Points, in no order, along strands that fork and pass close to each other.
Two points are linked if the straight distance between their rows is under 138. Some points are linked to none.
J_27: [ -6 -28  10  22 -13 -15   8  15   1  -9 -27  21 -21 -89  23  -5   2 -20
 -33  36  -4   7 -18 -10  24 -50 -18 -23 -27  -9  22  59 -15   1 -36   2
  17  27  -2  -8  28]
J_373: [ 34  -8   8  -1  -8  10  14 -31 -32  21  12  -4 -10  28 -23   3   6  -4
   2 -15  31   5  57   8 -22  -1  48  18   7 -12   9  -7  -4 -22  -4  27
  -7  -5   4  -9  -6]
J_756: [-10 -90 -41 -73  16 -16 -34 -47  45   8 -20  -6 -15  22   8   7   9  33
   8   7  -7  58 -15 -21  14  28 -16  30  -5 -33 -13  -8   8  43  33 -29
   7   4   1  33 -24]
J_127: [ 29 -74  14  13 -28 -12 -27 -33  -1  -2  -4  21  16 -43  16  -6 -11  16
 -27   9 -11  55 -15 -30  20  -7   5  44 -17 -44  15  54 -20   4   5  -8
  11  32  45  35  16]
J_896: [ 10 -33 -40  -6  28 -41  -8 -11 -29 -31  -3  10 -16 -15  24 -18  37  -3
 -37  -3  11  65 -37   0   2  35 -28  13  -6 -35   4 -11  16  -2  36 -20
  33  12  -1 -11 -33]
J_708: [  1 -61 -19 -45   5  21 -33  -5  28  27 -25   4   8 -21  24 -10 -27  11
  -9  15 -15  20  19 -19  12  -2   7  24  17 -33 -14  26 -14   6  31 -31
   4 -30  26  24  32]
J_38: [ 56  38  37   1 -23  24   9 -12 -45  14  36   7 -11  30  19  -5   6 -23
   4 -37  10  23  30   3 -45   9  25  19  10  25  -7 -30   7 -32  11  19
 -32  15  13   7  11]
J_907: [ 28  28  -6 -11  24   7  44   7  32  24   5 -14  -9  -6  20  16 -26 -15
   2 -32   8  -8  50  38 -46   7  -4   0 -24  21 -33 -13 -16  -5  40 -18
 -28 -51  27 -24  15]
J_136: [ 20  -4 -34 -14  24 -14  -3   8 -12 -26  -6  -9 -21 -75  12 -26  11 -24
 -44  23  -5  13  10  20  11  19  11   8   5 -23 -14  36 -25   3  31 -48
  24 -35  34 -38  12]
J_75: [-29  57  20  58 -10  21  31  50  -6   0   8 -11  52 -20 -11  -2  -6 -20
   3  14 -23 -21 -18  -6 -10 -39 -23 -27 -22   8   7  22  31 -15 -16  36
 -13  18 -45   0  -1]
J_433: [ 18   4  -8   6 -11   8 -28 -20  14  15   2  16  18  42  20  -5  27  24
  -1 -32  21  58  -2 -34 -13  20   1   5  11  -3 -12 -28   6  -3  16   9
  -4  17 -22  20 -21]
J_550: [  0 -11 -18 -16  22 -20 -27 -53  54  29 -37  10 -23  74 -28   6 -13  24
  27   6  22  10  24  -3  49  16  45  36  40  -9   0 -30  -2   2  16 -34
  -3   9  23  -5  -1]
J_792: [ 22   9  35  10 -53  17 -54   9 -52 -26  23  -4 -29 -40  26 -15  -2 -33
   0  -5 -10   9 -24 -24  -5   5  -2   8   9  24   4   9 -15  10 -25 -10
  15   9  12  10  64]
J_800: [  0 -76 -27 -60 -17  25 -67 -37  44 -14 -24 -14 -18  42  22   1  22  40
  18 -26  25  41 -35 -47  30  30  -7  29  22 -17 -41 -19 -12  47  12  -1
  10  11 -15  41  11]
J_574: [ -2  60 -48  32  32  -4  26  -1  38 -34  -6 -46  -1  -7  -6   0  -8  21
   7 -56  27 -33  23  12 -30  36  17   1 -30   8 -43   9  -1   9  -6 -18
 -25 -53  12 -52 -35]
J_58: [-10  44 -23  19  20 -30  36  28 -28 -57  19 -16 -27 -41 -12 -18  22 -21
   7   0  15 -28 -15  41 -10  21 -39 -33 -33  14 -33  11  11   3  -5 -13
  21 -27 -10 -52 -32]
J_504: [ 15  18 -32 -39  13  22 -12  21  48  -4  15 -18 -21  19  30   5 -14 -11
   6 -29  -5  21  -2 -10 -12  22 -15  31  21   2 -76 -49  -8  -1  54 -42
 -10 -19  21 -13  28]
J_737: [-25  40  19  49  -6  29 -18  26  11  17 -39 -17  33 -21   3  10  -8  13
   6 -17   1 -17  -6 -20  -9 -18 -17 -12  -5  12  30 -19  31   8 -24  42
   1 -18 -40  27   8]
J_818: [  6  70  42  23  23  29  54  45 -62  12  26 -49   8   6 -24  27 -18 -17
  31 -23 -13 -63  32  28 -39  17   8  -5 -14  36  -4  -2  36 -30  -2  10
  -9 -32 -16  -9 -48]
J_343: [ 17  47  52  29  -7  14  50  26 -25  -3  40 -15  42  58 -52  -9   8  -4
  40  20  -8 -42 -11  27   2 -27 -11 -37 -10  36 -14 -15  51   1 -44  25
 -19  18 -68  -1  -2]
J_508: [-13 -58  42  -4   2 -40  -6  -1   4  19 -22  21 -32 -37   8  13  -7   6
   5  24 -24 -13  12  13  50 -44 -26  15 -25 -14  32   8   4  -3 -47 -12
   0  31  64  36   3]
J_183: [-19  -2 -21 -20  27 -41  36 -25  39  36   0  10 -12  34 -19  18  14   7
  -7  -9   6  28  14  24 -29  15 -27  -9 -18   5   3 -36  28   7  30 -11
 -10 -16 -23  -8 -30]
J_830: [ -6  49   2  55 -28  21 -11 -22 -15   0   2  -7  17 -23  -7 -17   4 -12
 -21 -40   7  41  11 -41 -11 -14  33  34   2 -10   4  17 -14 -34  -3  31
 -23  16   0  -3   2]
J_509: [  6  46   9  33   9   9   1 -24  41  19 -25 -22   2  46   5   8  17  15
  16 -51  31  21  15 -13 -13  10  12  20  -2  12 -19 -46   6   7  -8  17
 -30  -6 -21  15  10]
J_278: [  8  55 -44 -42  50  -9  -2 -36  42  18 -13 -51 -13  42 -17  45  26   8
  15 -51   1  13   9   0 -22  75  33  34   6 -37 -15 -64   6   7  42 -35
   1 -44  18 -26 -38]
J_117: [ -8  60 -43 -15  36 -26  41  -5 -38 -68  41 -20   2 -13 -14  -4  19 -11
  -2 -23   6 -13 -17  32 -57  43   7 -29 -30  32 -21   3   1  -5  20 -15
   7 -46 -14 -72 -44]
J_829: [ -5 -69 -67 -67  37  -1  -9 -29  33  12  -8  -7  -2   1  15   4  19  13
 -17  -1   5  44 -20  -2 -20  49  -9  14  -2 -40 -10 -23   2  23  58 -41
  30 -36  -8   6 -27]
J_390: [-13 -61 -60 -51  52 -36  13 -34  47  43 -12 -28 -12 -19 -12  -2   7  23
  -4   3  11  14  29  30  23  21   5  19  -9 -44  -4 -19   9  18  49 -60
  10 -35  16   0 -19]
J_892: [ 12 -14   6  22  -7 -23  20 -24  10  32  11  42 -18  -5 -28 -10 -14  -7
 -13  26 -21  23  28  16  15 -12   3  24  -3 -30  17   5 -17 -23  13 -15
 -26  41  70  -4  -7]
J_177: [ 18  47  41  57   8   7  -5  59 -62 -20 -15 -16  27 -38  34  16   3 -43
 -21  54 -63  12 -68 -27  -6  -3 -28 -16   4  16  13  49  21 -32   8   7
  29  -8 -44 -13  13]
J_762: [ 22  56  27  -3 -10  44 -19  12   5 -19  18 -25  -4  15  35 -32   2  -8
  19 -49  21   2 -31 -16 -15  -2 -10  12  -9  64 -30 -40  11  24  13  -8
 -52 -26 -32  42  75]
J_70: [ 23 -20  22 -37 -39 -12 -32   8 -43 -47  34  45 -15  29  25 -24  27  17
  -2  22  14  24 -52   3   5  13 -47 -22   0  13  -7 -11 -10  35  22   6
  21  33 -25  22  13]
J_279: [-11 -60  -9 -86  10 -39 -16 -14 -21 -41 -11  10 -15  34 -25  35  -5  34
   9  31  17 -45  12   8  14  16  -3 -12  15  -2  30  -1 -17  34  14 -14
  55 -23   2  -1 -12]
J_158: [ -6  15  -1   8 -22 -28  23  33 -28 -52  13  12 -34 -30  -1 -26  21 -15
  -7  33  11 -21 -36  25  16 -10 -41 -34 -23  10 -20  11   7   9 -23  -4
  19   9 -26 -29  17]
J_101: [ -8 -12  20 -43 -29  -4 -66  -1  -5 -41   5  25  -5  67  16  -4  21  34
   6   8  17   4 -48 -28  15  24 -24 -24  17  24   6 -32   3  50   8  18
  16  13 -54  31  11]
J_210: [ -7 -15 -33   7 -17  -8  23 -12  70  10  -5  16 -38 -29  12 -34  -3 -13
 -19  -7  16  26   2   7  42 -28 -14   9 -25 -23 -32   7  -9   0 -17 -39
 -31  25  41 -12  40]
J_142: [ -6  41  33  32 -17  24 -58  36 -47 -14 -15   4  35 -27  40 -25  -6 -32
 -15  32 -67  16 -60 -39 -19  -7 -10 -14  19  25  36  13  31 -12  -5  12
   9  16 -42   9  31]
J_553: [ 13  15   2  34 -22  10  -1   7  32  26 -10  32  -8  11   8 -13 -25  20
  28 -18  31 -42  14   0  13 -28  27 -28  11  19   7   9 -32   6 -45  -7
 -20  -9   3   6  55]
J_320: [ 22  32  16  36 -19   7  48  25  18  38  24  43  16  13  -6   8 -29  -1
  -1  10 -12 -28  20  13 -37 -25  -6 -22 -16   8   4   3  -8 -22  10   7
 -28   2  25  -2   3]
J_824: [-31 -17  31  10 -24   2 -21  57 -18 -16  -9   7  -4 -47  25   5 -34   7
  -1   5  23 -81 -31   0  35 -31 -11 -61  14  22  21  39 -31  40 -61   4
  40   3   7  21  56]
J_499: [ -1 -41  13  -1 -22  -7  80  -1  -7  19  36  34  21  36 -34  14  -1 -22
   7  71 -43  13  -9  28  -5 -37 -42 -22  -5  -2  16 -15  30 -31   0  26
  -8  73 -17 -11 -32]
J_695: [-23 -29  12 -10  -1 -26 -47  -2  15 -13 -39   1 -36 -11   3  -3  -1   8
   9  14  -5  -7   6  -2  39 -24 -30  20  -7  -9  11 -10  13  21 -45  -9
  16   1  15  13  11]
J_715: [ 19  32  11  13  -2  -2   5  46 -46 -24   2   5 -27 -71  24  -3 -15 -37
 -22  26 -15 -32  -7  15  -6  19 -14 -25   1   9  -8  41 -29   4  15 -39
  32 -37  20 -24  21]
J_180: [ 28  19  -4   8  13  23  18  26 -48   6   0 -33  19 -11  13  25  -7  10
   3  -8  15 -11  15  -2 -63  37  -1   2 -13  -3  22   1  22  -7  25   8
  27 -48 -28  15 -26]
J_514: [-33  29 -45 -16  50 -27  48 -37  25  25  18 -14  29  -6 -26  24  -5 -14
 -22 -30 -14  18  32  23 -51  20  23   9 -28 -27   9   1 -13 -27  90  17
 -19 -26  13 -46 -64]
J_944: [  0 -55 -16 -10  19 -42   4 -32 -20  15   6  34  -7  11   2  -3  18  13
 -29  24 -29  71 -14   8  -2  30 -23  19  -9 -31  16  -8  18  -6  41  -9
  14  39  27   8 -53]
J_881: [-22 -25  16  11  -9 -15 -10 -38  59  70 -38  22  -3  39  -2  22 -12  35
  18   3  -6  31  18  -8  13 -27  -8  15  -3 -10  28  -3   2   3   0  30
 -15  17 -12  31  -4]
J_791: [ -7 -35   7 -33  14  17  -9   4  -3  47 -19   7  22 -26   7   6 -15  10
 -13  29 -11  -3  39  -6 -18 -17   6   2  -6 -21  36  31 -18   3  11   8
   6 -40  -1  23  -5]
J_283: [ 25  -5  25   2 -11  -7  61 -11 -38  -5  56  37  22  19 -20  -7  24 -39
 -18  50 -60  44 -16  32 -16 -23 -28   0   3   3   5 -17  25 -48  32  32
 -23  66 -10 -23 -42]
J_226: [  0  37  51   9  22  32  48  62 -60  29  19 -28   3  14 -21  28 -34 -22
  56  20 -15 -89  19  35  -8  -3  -2 -46  18  42 -11  -1  27 -15 -25  -9
   9 -19 -14  -6 -48]
J_261: [ 17 -54  22 -31 -36  -7   9 -41 -32 -15  26  45   3  48 -26   0 -10 -21
   0  21 -13  11  16 -10   2 -19  24   2  16  18  35   6 -17 -23 -31  27
 -16  50  17  -1  15]
J_554: [ 43 -60   3   8 -40  11 -27 -49  -1  13  24  11   8  -5  13  -8  12  16
 -11 -33  14  72   5 -44   3  -8  42  27   4 -38  -7  17 -26  -3  -7  -3
   1  38  33  37  23]
J_273: [ 33 -31  23 -14   6   5   2  11 -74  -9  13  -9   0   7  -2  28   2  12
  19  24  10  -9  14   8 -43  33  -4   0  -1 -13  14 -23  29   2  -4   7
  50 -23 -17  25 -22]
J_384: [  6 -28  12 -50 -32   4 -33 -20 -50 -43  12  25 -10  37 -12 -10   2 -12
   3   6  26  -5   1 -17  -3 -10  32   2  16  36  22   9 -21  14 -37   9
  -3   4 -19   5  34]
J_724: [-13 -15 -22 -76   8 -13 -43 -27   0 -24 -26   1 -50  58 -23  27   2  22
  27  11  34 -29   8   3  24  32  18   4  37   4  15 -33 -26  38   7 -21
  31 -33  -3 -13   2]
J_466: [ 19 -43  13  -5  -5 -27  73 -37  -8  22  33  24 -10  54 -68  13  14 -15
  18  35  -5   1  30  43   9 -23  -7  -6  20  18  14 -21  10 -28 -14  35
  -3  41 -16  -9 -44]
J_10: [-37 -75   0 -56 -18 -26 -38 -37  24 -21 -40   8 -17   5   6  10  -1  15
   7   4   7  16 -17 -23  26 -21 -12  14 -22  -6  23  13   1  36 -41  15
   6  11  -7  37  32]
J_929: [  8 -48  11  32 -28 -35   5 -23  10  12  -2  29   0 -39   3  -9  -2   5
 -15  39 -21  32 -10  -2  39 -11 -21  19 -24 -44  35  23   2 -13  -7 -12
   3  53  75  23  -2]
J_342: [ 38  21 -18  -4 -21   4 -15   0 -43 -48  36  16 -21  15  16 -26  20 -15
 -10 -31  42  29  -8 -16 -13  30   5   3  18  19 -42 -16  -6   6  12 -23
  -1  10  -2 -21  14]
J_18: [ 17   2 -11  -6 -30   6 -41  -2  11  -5  13  50  -5  29  40 -19   9   4
 -12 -20  12  61 -32 -40   3   7 -14   0  14   6 -37 -27 -11   8  22 -21
 -11  42  17   2   8]
J_562: [-17  -4 -52  13   7  26 -23 -40  47   5 -47 -43  13 -26 -23 -16  17   5
 -20 -37  19  11  28 -24  24   5  36  45  16 -52  -1   2  -3  -6 -16   7
 -12 -26   9   3 -12]
J_124: [  8   8  26 -34  17   2  21 -11 -10  16   1  -5   6  71 -37  19  17  16
  35  29   6 -21  18  26 -22  11   2 -20  19  45  17 -33  26  12  -5  18
   4 -19 -73   0 -11]
J_651: [-36  42  19 -23  31  26  12  70 -39   7  12 -21  -8  -2  -7   5 -12 -11
  31  14  -9 -92 -12  29  -1  14 -21 -59  14  63  -2  -4  11  13 -15  -6
  16 -47 -43   7 -17]
J_799: [-10  50  37   4  -9  15 -29  16   5  14 -10 -10  -6  31  17 -33  -8  -9
  43 -11   0 -36 -28   5   4 -14  -5 -15  11  70  16 -37  13  14 -26  18
 -38 -26 -49  34  66]
J_408: [  4  46 -41  11  22 -16  48 -22  34  -1  24  -8  27  11 -15  -2  -6  -4
 -14 -52   9  16  41  21 -39  14  36  15 -27  -2 -37  22 -36 -13  57   5
 -51  -3  40 -60 -38]
J_26: [  2  41 -14  44   5  -4  13  27  11 -29 -16 -16  20 -39  39 -11   7 -22
 -34  -4  -7  32 -23 -12 -29  -6 -36  11 -38   6 -10   3  16  -1  15   7
  -4 -12 -22 -17   1]
J_284: [ -3  43  23  69 -15  -2  40  -2 -37  -7  19 -10  33 -30 -40 -12  18 -22
 -32  -4   1  24   0  -7 -17  -9  16  11 -10 -29   4  47   0 -50  -2  54
  -4  32  -7 -21 -26]
J_238: [ 18 -45 -17   2   4  -2 -31 -45  43  12 -25 -12   3  53 -10   6  -1  37
  10 -25  48  19  26 -26  50   1  48  44  19 -27  -7 -14 -18  12 -13 -17
  -1   9   9  29  28]
J_253: [ -2  13  38  40 -39  26 -61  24 -15  11  -4  14  21 -44  68 -15 -20  -5
   7  11 -52  13 -62 -41 -26 -12 -17 -26  12  21  31  -2  12  10  -5  12
  -3  11 -19  55  59]
J_201: [ 27   8 -27  -5  -3  -7  -5   5 -26 -35   6   7 -33  18 -14  -8  -1  24
  -3 -11  51 -20  14  12 -11  43  16 -10   5  -2 -20 -21  -7  13  16 -24
  24 -28  10 -14  -1]
J_985: [  4   6 -20  24  20 -14  32  15  41  36  -5  15  28 -56  10 -12 -26   8
 -41  15 -23   5  37  16  11 -12  10  -1 -28 -40  17  49 -18 -15  62 -11
 -11 -11  40  -6 -11]
J_912: [-14  54   4  53 -12 -23  63  -3   2  -5  30  14   9   1 -47 -12   8 -17
  -9   2 -16   3   7  26  -5 -16   2   1 -21 -12 -15  33   4 -44   1  42
 -33  47  25 -40 -48]
J_85: [-34  13  57  13 -26  31  15  24 -35  42  15   8  28 -28 -28  -6 -18 -29
  -1  28 -41 -33  10   9  -4 -62  23 -28   9   5  31  55 -11 -42 -38  55
 -18  20 -18   3   6]
J_337: [-16 -22  34 -12 -15  13   7  -6 -25  43   7  25  27  -8 -14   2 -18 -14
  -9  42 -42  11  19   2 -21 -35  -4   2  -2 -14  31  30  -4 -30   8  46
  -8   3  -9  24 -11]
J_639: [  7 -17   4 -62 -18  19 -54 -30 -34 -36  -8 -26 -35  42   0   1  16   5
  23 -14  44  -6  -6  -5   3  25  24  19  25  17   9 -20 -21  19 -14   0
   4 -23 -27  18  37]
J_927: [-33   5  -7   8  26 -27 -26   2   7  20 -37  23  -4  -7 -29   9 -17  18
   8  31 -28 -46  42   8  61 -20  31   1  11 -17  46  18   1  -7 -29 -14
  16   3  46 -12 -38]
J_741: [-25  26  14  -2   7  11 -23  24 -44  -1  -1  -5  14  23 -28   8 -12 -12
  17  32 -32 -45  13  -7 -14   5  15 -15  27  14  29   8  13 -19 -32  10
  14  -6 -29 -14 -17]
J_199: [  1  17 -24  26 -20  48 -45 -30  16  -2  -8 -17  34  -8  29  -8  19  -2
 -20 -69  19  59 -13 -62  -4  -5  13  29  19 -12 -21 -22  -1 -14   5  16
 -15  20 -17   9  16]
J_76: [ 30  43  53   8 -35  19  19  -2 -38   9  57  26  33  15  -6 -10  25 -25
  -9  -4 -36  38   0  -1 -23 -16  -1   8  -4  19   3 -13   8 -43  18  47
 -48  51  -5  -1  -9]
J_306: [ 14  57 -27 -35  22  18   0 -19  11  -3   4 -63   1  61   5  32  63   3
   8 -81  18  25  -3 -12 -37  75  17  26  -1  18 -15 -71  15   7  31  -6
 -28 -36 -23 -21 -34]
J_583: [  7  54   1  24  34  10  44  22 -42 -10  19 -43  24 -18 -16  27  -8 -23
  -7 -25 -12 -22  19  18 -72  31   7  10 -36  16   3  12  11 -24  35  22
 -13 -40  -5 -27 -42]
J_24: [-23 -55  13 -51  -1 -26 -22  -1 -38 -52 -18  15  20  38 -32  39 -17  14
   8  46  -6 -42  -7  -7  11  -2   2  -8  14  -4  35  25   3   5 -32   5
  42  14  -8  -3  -8]
J_676: [ -2 -38  -7   0   2 -35  12 -44  35  46  -4  38  -5  48 -35  -2  -8  27
  -1  18   8  28  44   5  36  -5  23  28   9 -18  26 -19  -3   0  18  -9
 -18  37  27  14 -28]
J_365: [-27   1  41   6 -25  -8 -30  41 -12  10   6  23 -20  36  29   0 -40  14
  32   2  19 -96 -26  11  27 -14  -5 -60  42  41  26  -2 -34  29 -41   7
  18  -5   6  35  69]
J_505: [ -29   15   30  -19   12    3   -5   67  -28   22    5   10  -24   24
    4    2  -36   -8   27   32   -5 -111  -10   35   16  -12   -3  -79
   46   54    8    6  -10   16  -38   -5   18  -10   -7    0    9]
J_287: [-18  10  11   3  16  30  50  11 -23  34   5   9   0  -6 -43  -1 -21   8
  18  27  -9 -72  48  30   8 -48  30 -49  16  16  -6  57 -16 -20 -52  35
 -11 -10 -14 -17 -51]
J_693: [  4  47 -57  25  25  18  26   2  47 -34   3 -39  19 -23  12 -10 -28 -15
 -13 -49  14  -8  17   3 -30  23  31  24 -11  -1 -64  31 -31  -4  27 -16
 -35 -29  29 -64   3]
J_692: [-23 -44  38 -17 -24  -8  -3  35 -50 -37  13   9  36  27 -28  31 -18 -27
  26  56 -28 -44 -40  -2  21 -26 -14 -32  14   1  14  35   9  -2 -58   4
  39  51  -8  -8   2]
J_838: [ 16  31 -29 -40  22   3 -21 -37  20   6 -26 -28 -36  73 -15  33  22  28
  40 -22  36 -19   6   3  -1  74  46  21  41  -3   3 -58  -5  12  19 -31
  21 -40   1 -14  -5]
J_32: [ 36 -18  41  24 -19  12   5  54 -85 -19  26  -8   4 -22   4  24 -21  -3
   2  26  18 -45   3  -3 -14  18  -3 -17   2   0   7  32   8   2 -28 -10
  60  -4  -5  11   7]
J_119: [ 28 -48 -36 -24  23  12 -11 -13   4   9   1  -7  -2 -43  20 -23  -2 -17
 -32   4  -7  53  22   3   6  18  10  39   6 -45 -27  13 -16 -11  50 -42
   8  -1  41 -12   4]
J_671: [ -9  41  -4  17   5   5 -11  20  22  -4 -30 -16  31  -8  22   2  16  15
  -6 -12   5  14 -19 -20 -35  19 -44  -8 -22  21   9 -35  42  19  21  27
  -3 -25 -62  19  -8]
J_39: [-15 -25  36  36 -34 -19  -8  30 -23 -20  -8  11  44 -12  -2  29   4  -2
   9  43 -28  -4 -62 -17  24 -36 -28 -21 -17 -30  18  21  20  -4 -58  15
  46  70 -18   7   6]
J_868: [-12  38  32  23 -22   2  -6  10  -4  30   7  14   4  19  -8 -26 -20  -8
  29   3 -14 -46   5   7  -7 -50  14 -25  14  56  20  -8  -4 -14 -46  23
 -42   0 -22  13  46]
J_527: [-20 -51  11 -42 -27  -5 -73 -30  14 -32 -24  10  -7  22  30  -1  12  38
  24 -10  12  36 -43 -33  13  -5 -33   9  -1   4   1 -22  -1  48 -10  22
   8  17 -27  49  32]
J_801: [ 31 -16 -27   9  54  24  21 -12 100  34  -2 -49   6  32   0  14  -5   3
   2 -58  15  18  24   1   8  16  34  60  21 -31 -88 -25   3 -24  26 -17
 -25  -5  25  13  16]
J_128: [ -8 -44 -22  25 -27  11 -25 -14  59   2 -20  -2 -16 -44  36 -18  -8   1
 -10 -10   0  38 -20 -22  30 -42 -15  26  -4 -28 -27  -9  -9   8 -19 -24
  -2  34  26  25  56]
J_463: [ -5  16 -19  25  -5  -3 -20  17  -8 -37 -22  -7 -18 -29  -5 -15  -1  14
  -5  -3  39 -45  13   4  23  26  16  -4  10 -13  -4   5  -1  18 -26 -25
  36 -30  20 -16  -7]
J_568: [-17   6  40  64 -13  33  23  68 -21  19  -3 -12  51 -43  16  18   1 -10
   0  42 -32 -30 -57 -11  22 -63 -27 -52  -9 -11  13  37  22 -19 -54  26
  29  39 -29   8   5]
J_235: [ 14 -42  39  16 -47  14 -45   8   0   7  17  39  20 -20  34 -10 -23   7
   5  17 -30   9 -54 -30 -22 -26  -9 -39   4  10  34  22 -20  12 -26  15
   3  34  -1  50  56]
J_729: [ 20 -49  41  -7 -57  -4 -28 -29  -2  17  32  56  -1  28   8   4 -14  14
  19  15 -24  23 -22 -28  -5 -33   6  -7  -1  10  33  -4 -26  -6 -33  10
 -23  56  24  42  41]
J_621: [ -6  39 -26 -24 -15  50 -50  20  18 -23  -5 -31 -18   2  35   2 -17  -6
  -3 -30  18  -5 -33 -18  -4  46 -26  17  32  13 -51 -27 -13  17  43 -35
  -3 -49   3   0  46]
J_874: [ -2  30  -7   8  14 -10  16   9 -16 -28  -9  11  12 -19  30 -22  36 -31
 -33  20 -42  70 -37  -2 -10  -4 -31   3 -25   9   0   9  26 -34  27  17
 -14  13 -32 -23 -17]
J_596: [-24  26 -17  46 -11  -3  39  -9  58  25  -9  10 -13 -45 -12 -36  -3   2
  -8 -20  11  -7  28   5  30 -53  10   2 -34  -2 -25  34 -20 -10 -32   6
 -40  12  34 -26  11]
J_131: [-47   5   5   8   8  12  24  28 -11  18 -16  14   4 -41 -26  -2  -7 -12
  -9  38 -33 -40  30   4  17 -54  30 -31   6   2  23  66 -11 -20 -53  35
   2  11 -12 -27 -25]
J_593: [-42  31 -26 -27  54 -29  39 -21  32  30  -2 -12  17   1 -37  26  11  -6
  -2  -2 -35   3  19   9 -41  11  -9  -7 -22  -4  26 -20  17 -10  49  12
  -5 -31 -27 -31 -62]
J_475: [ -5  61 -38  12  39 -25  30   2  13 -57  19 -51   9  20  -6  14  22   2
   4 -64  23  -7  -8  28 -62  54   1 -10 -44  27 -29 -24   8  15  18  -1
 -21 -36 -16 -57 -52]
J_358: [ 18 -18 -65   0  38  35  -3 -12  71   3 -10 -70  18 -19 -17 -12  12  -7
 -18 -48   1   1  22  -4  23  15  47  51  22 -63 -68  -1   0 -23  21 -24
 -12 -31  32 -14   2]
J_646: [-11   3  -1  26   4 -29  67 -38  15  29  18  16  -1  36 -63  -1   5   0
   1   0   2   7  41  43  -9  -9  10  -2  -3  -4   2  -5   7 -34  16  44
 -32  23  10 -30 -57]
J_973: [-11 -69 -14 -50   4 -41  -9   9  35  -7 -26  19  -9 -20   8  -8 -19  28
  -6  28  17 -32  23  18  75 -13   5   2  -9 -13  14  22 -26  49   2 -56
   3  -8  53  23  25]
J_211: [-38 -11   2 -10  24 -19  20  -5  -9  14  -6  21  -9 -33 -50  -4 -10 -14
 -13  46 -50 -36  51  26  45 -42  26  -8   6 -11  29  50  -5 -34 -22  10
 -11  19  36 -31 -49]
J_785: [-32 -10  13  26  18  21 -30  55  -2  -7 -31 -10 -21 -73  26   8 -13  27
 -17  -8  24 -73  -6  -8  55 -32  -8 -38  13   8  17  14 -16  51 -56  -9
  41 -20  20  27   8]
J_225: [ 11  19   1  11 -26  66 -52   7  19 -16  -3 -36 -10 -17  54 -18 -11  -6
   9 -41  15  20 -37 -33  -8  10 -30  18  15  20 -41 -48   8  27  12  -8
  -8 -34 -26  31  57]
J_964: [ 38 -15  23   2 -49 -17  14  16 -39 -44  45  44 -14  -5  12 -24  42 -20
 -12  32  21  21 -50   6   5  -4 -43 -23 -22   6  -2   2   0   2 -20   1
  18  51 -12   1  32]
J_323: [ -7 -18   8  11  14 -16 -31  25   4 -10 -30 -14 -35 -35  13   8  -8  33
   8  -5  41 -59  15  11  61  -1 -21  -2  -3 -19  17 -13  -9  46 -38 -14
  48 -18  33  24  -1]
J_248: [  8  37   7  43 -12  35 -12  23   9 -30 -10 -23  -9 -71  67  -2 -16 -18
  -7 -22   5  11 -48 -15 -17  11 -54  11 -12  13 -10 -14  12  22   7  -2
   3 -25  -3  11  37]
J_381: [-15 -41 -26 -31  39 -49  34 -50   0  31  26  18   3  24 -11  12  33  14
 -15  -3 -20  68  -5  21 -30  32 -28  -1   0 -11  18 -38  41  -2  51   4
   4  21 -21  -2 -73]
J_563: [ 25  14 -15   8  31  28  -5 -27  58  26 -14 -37 -21  63   2   3  18   2
  31 -66  48  22   9 -12  15  19  33  47  23  -4 -69 -45 -10 -12  -3  -8
 -24   1  -6  -2  21]
J_133: [  1  19 -12  67 -25   2  28  15  20   6 -10  27   6 -48  -9 -18 -13  15
  -3  -3  29 -40  17  -1  25 -35  30 -33  -2  -3   3  47 -24  -1 -57   1
 -12   6  20  -9  14]
J_947: [-10 -73 -28 -30  30 -53  30 -14  27  13 -12   9 -16 -23 -13 -13  -3  23
 -16  26   7  -8  39  39  45 -12   4  12 -28 -18  22  12   4  25   7 -51
   9  -3  41   8 -16]
J_448: [ -6  10 -43 -45  30 -18   0  -8 -26 -46  -9  -7  -9 -17  27  -7  63 -17
 -31  21  -1  64 -44  -1 -20  31 -29  -4 -19   7  -4 -17  19  -5  54  -6
  16 -20 -50 -32 -20]
J_244: [ 41  27  -3 -11   8  38   4   4  15  11  17 -28  -7   3  31  10 -32 -25
  -5 -42  -3  29  31   2 -42  27  15  39  -3  -6 -54 -17 -16 -15  45 -27
 -30 -27  48 -13  22]
J_392: [-42   8 -13  27  17  -7 -10 -22  28  24 -42 -16   3 -10 -42   5   0  21
  -9  -3   2 -21  55  -7  36 -13  28  27   8 -31  41  13   1   0 -12  16
   5 -23  15   9 -35]

Follow the links from the first point to the second, and from the first to the third. Name the last point that the two ways share.
J_818; J_433; J_892 | J_323
J_553; J_142; J_117 | J_26
J_235; J_944; J_762 | J_26
J_127; J_226; J_392 | J_323
J_238; J_38; J_756 | J_695
J_244; J_692; J_596 | J_225
J_708; J_912; J_583 | J_433
J_563; J_238; J_973 | J_695
J_973; J_676; J_70 | J_527

A fork is a point with three links. Follow the links from the first point to the second and name the forks in between, in order.
J_912; J_562 | J_433
J_947; J_881 | J_527 > J_695 > J_929 > J_676
J_127; J_874 | J_929 > J_695 > J_527
J_119; J_651 | J_131 > J_433 > J_323
J_892; J_737 | J_929 > J_695 > J_527 > J_26
J_785; J_287 | J_323 > J_433 > J_131
J_508; J_85 | J_695 > J_323 > J_433 > J_131
J_562; J_947 | J_433 > J_323 > J_695 > J_527
J_10; J_133 | J_527 > J_26 > J_225

A fork is a point with three links, a tip a point with one. Leave the first point through the second and follow the links. Name the first fork or tip that comes.
J_373; J_38 | J_433
J_514; J_408 | J_527
J_671; J_737 | J_724
J_574; J_693 | J_26
J_180; J_583 | J_323
J_225; J_762 | J_128
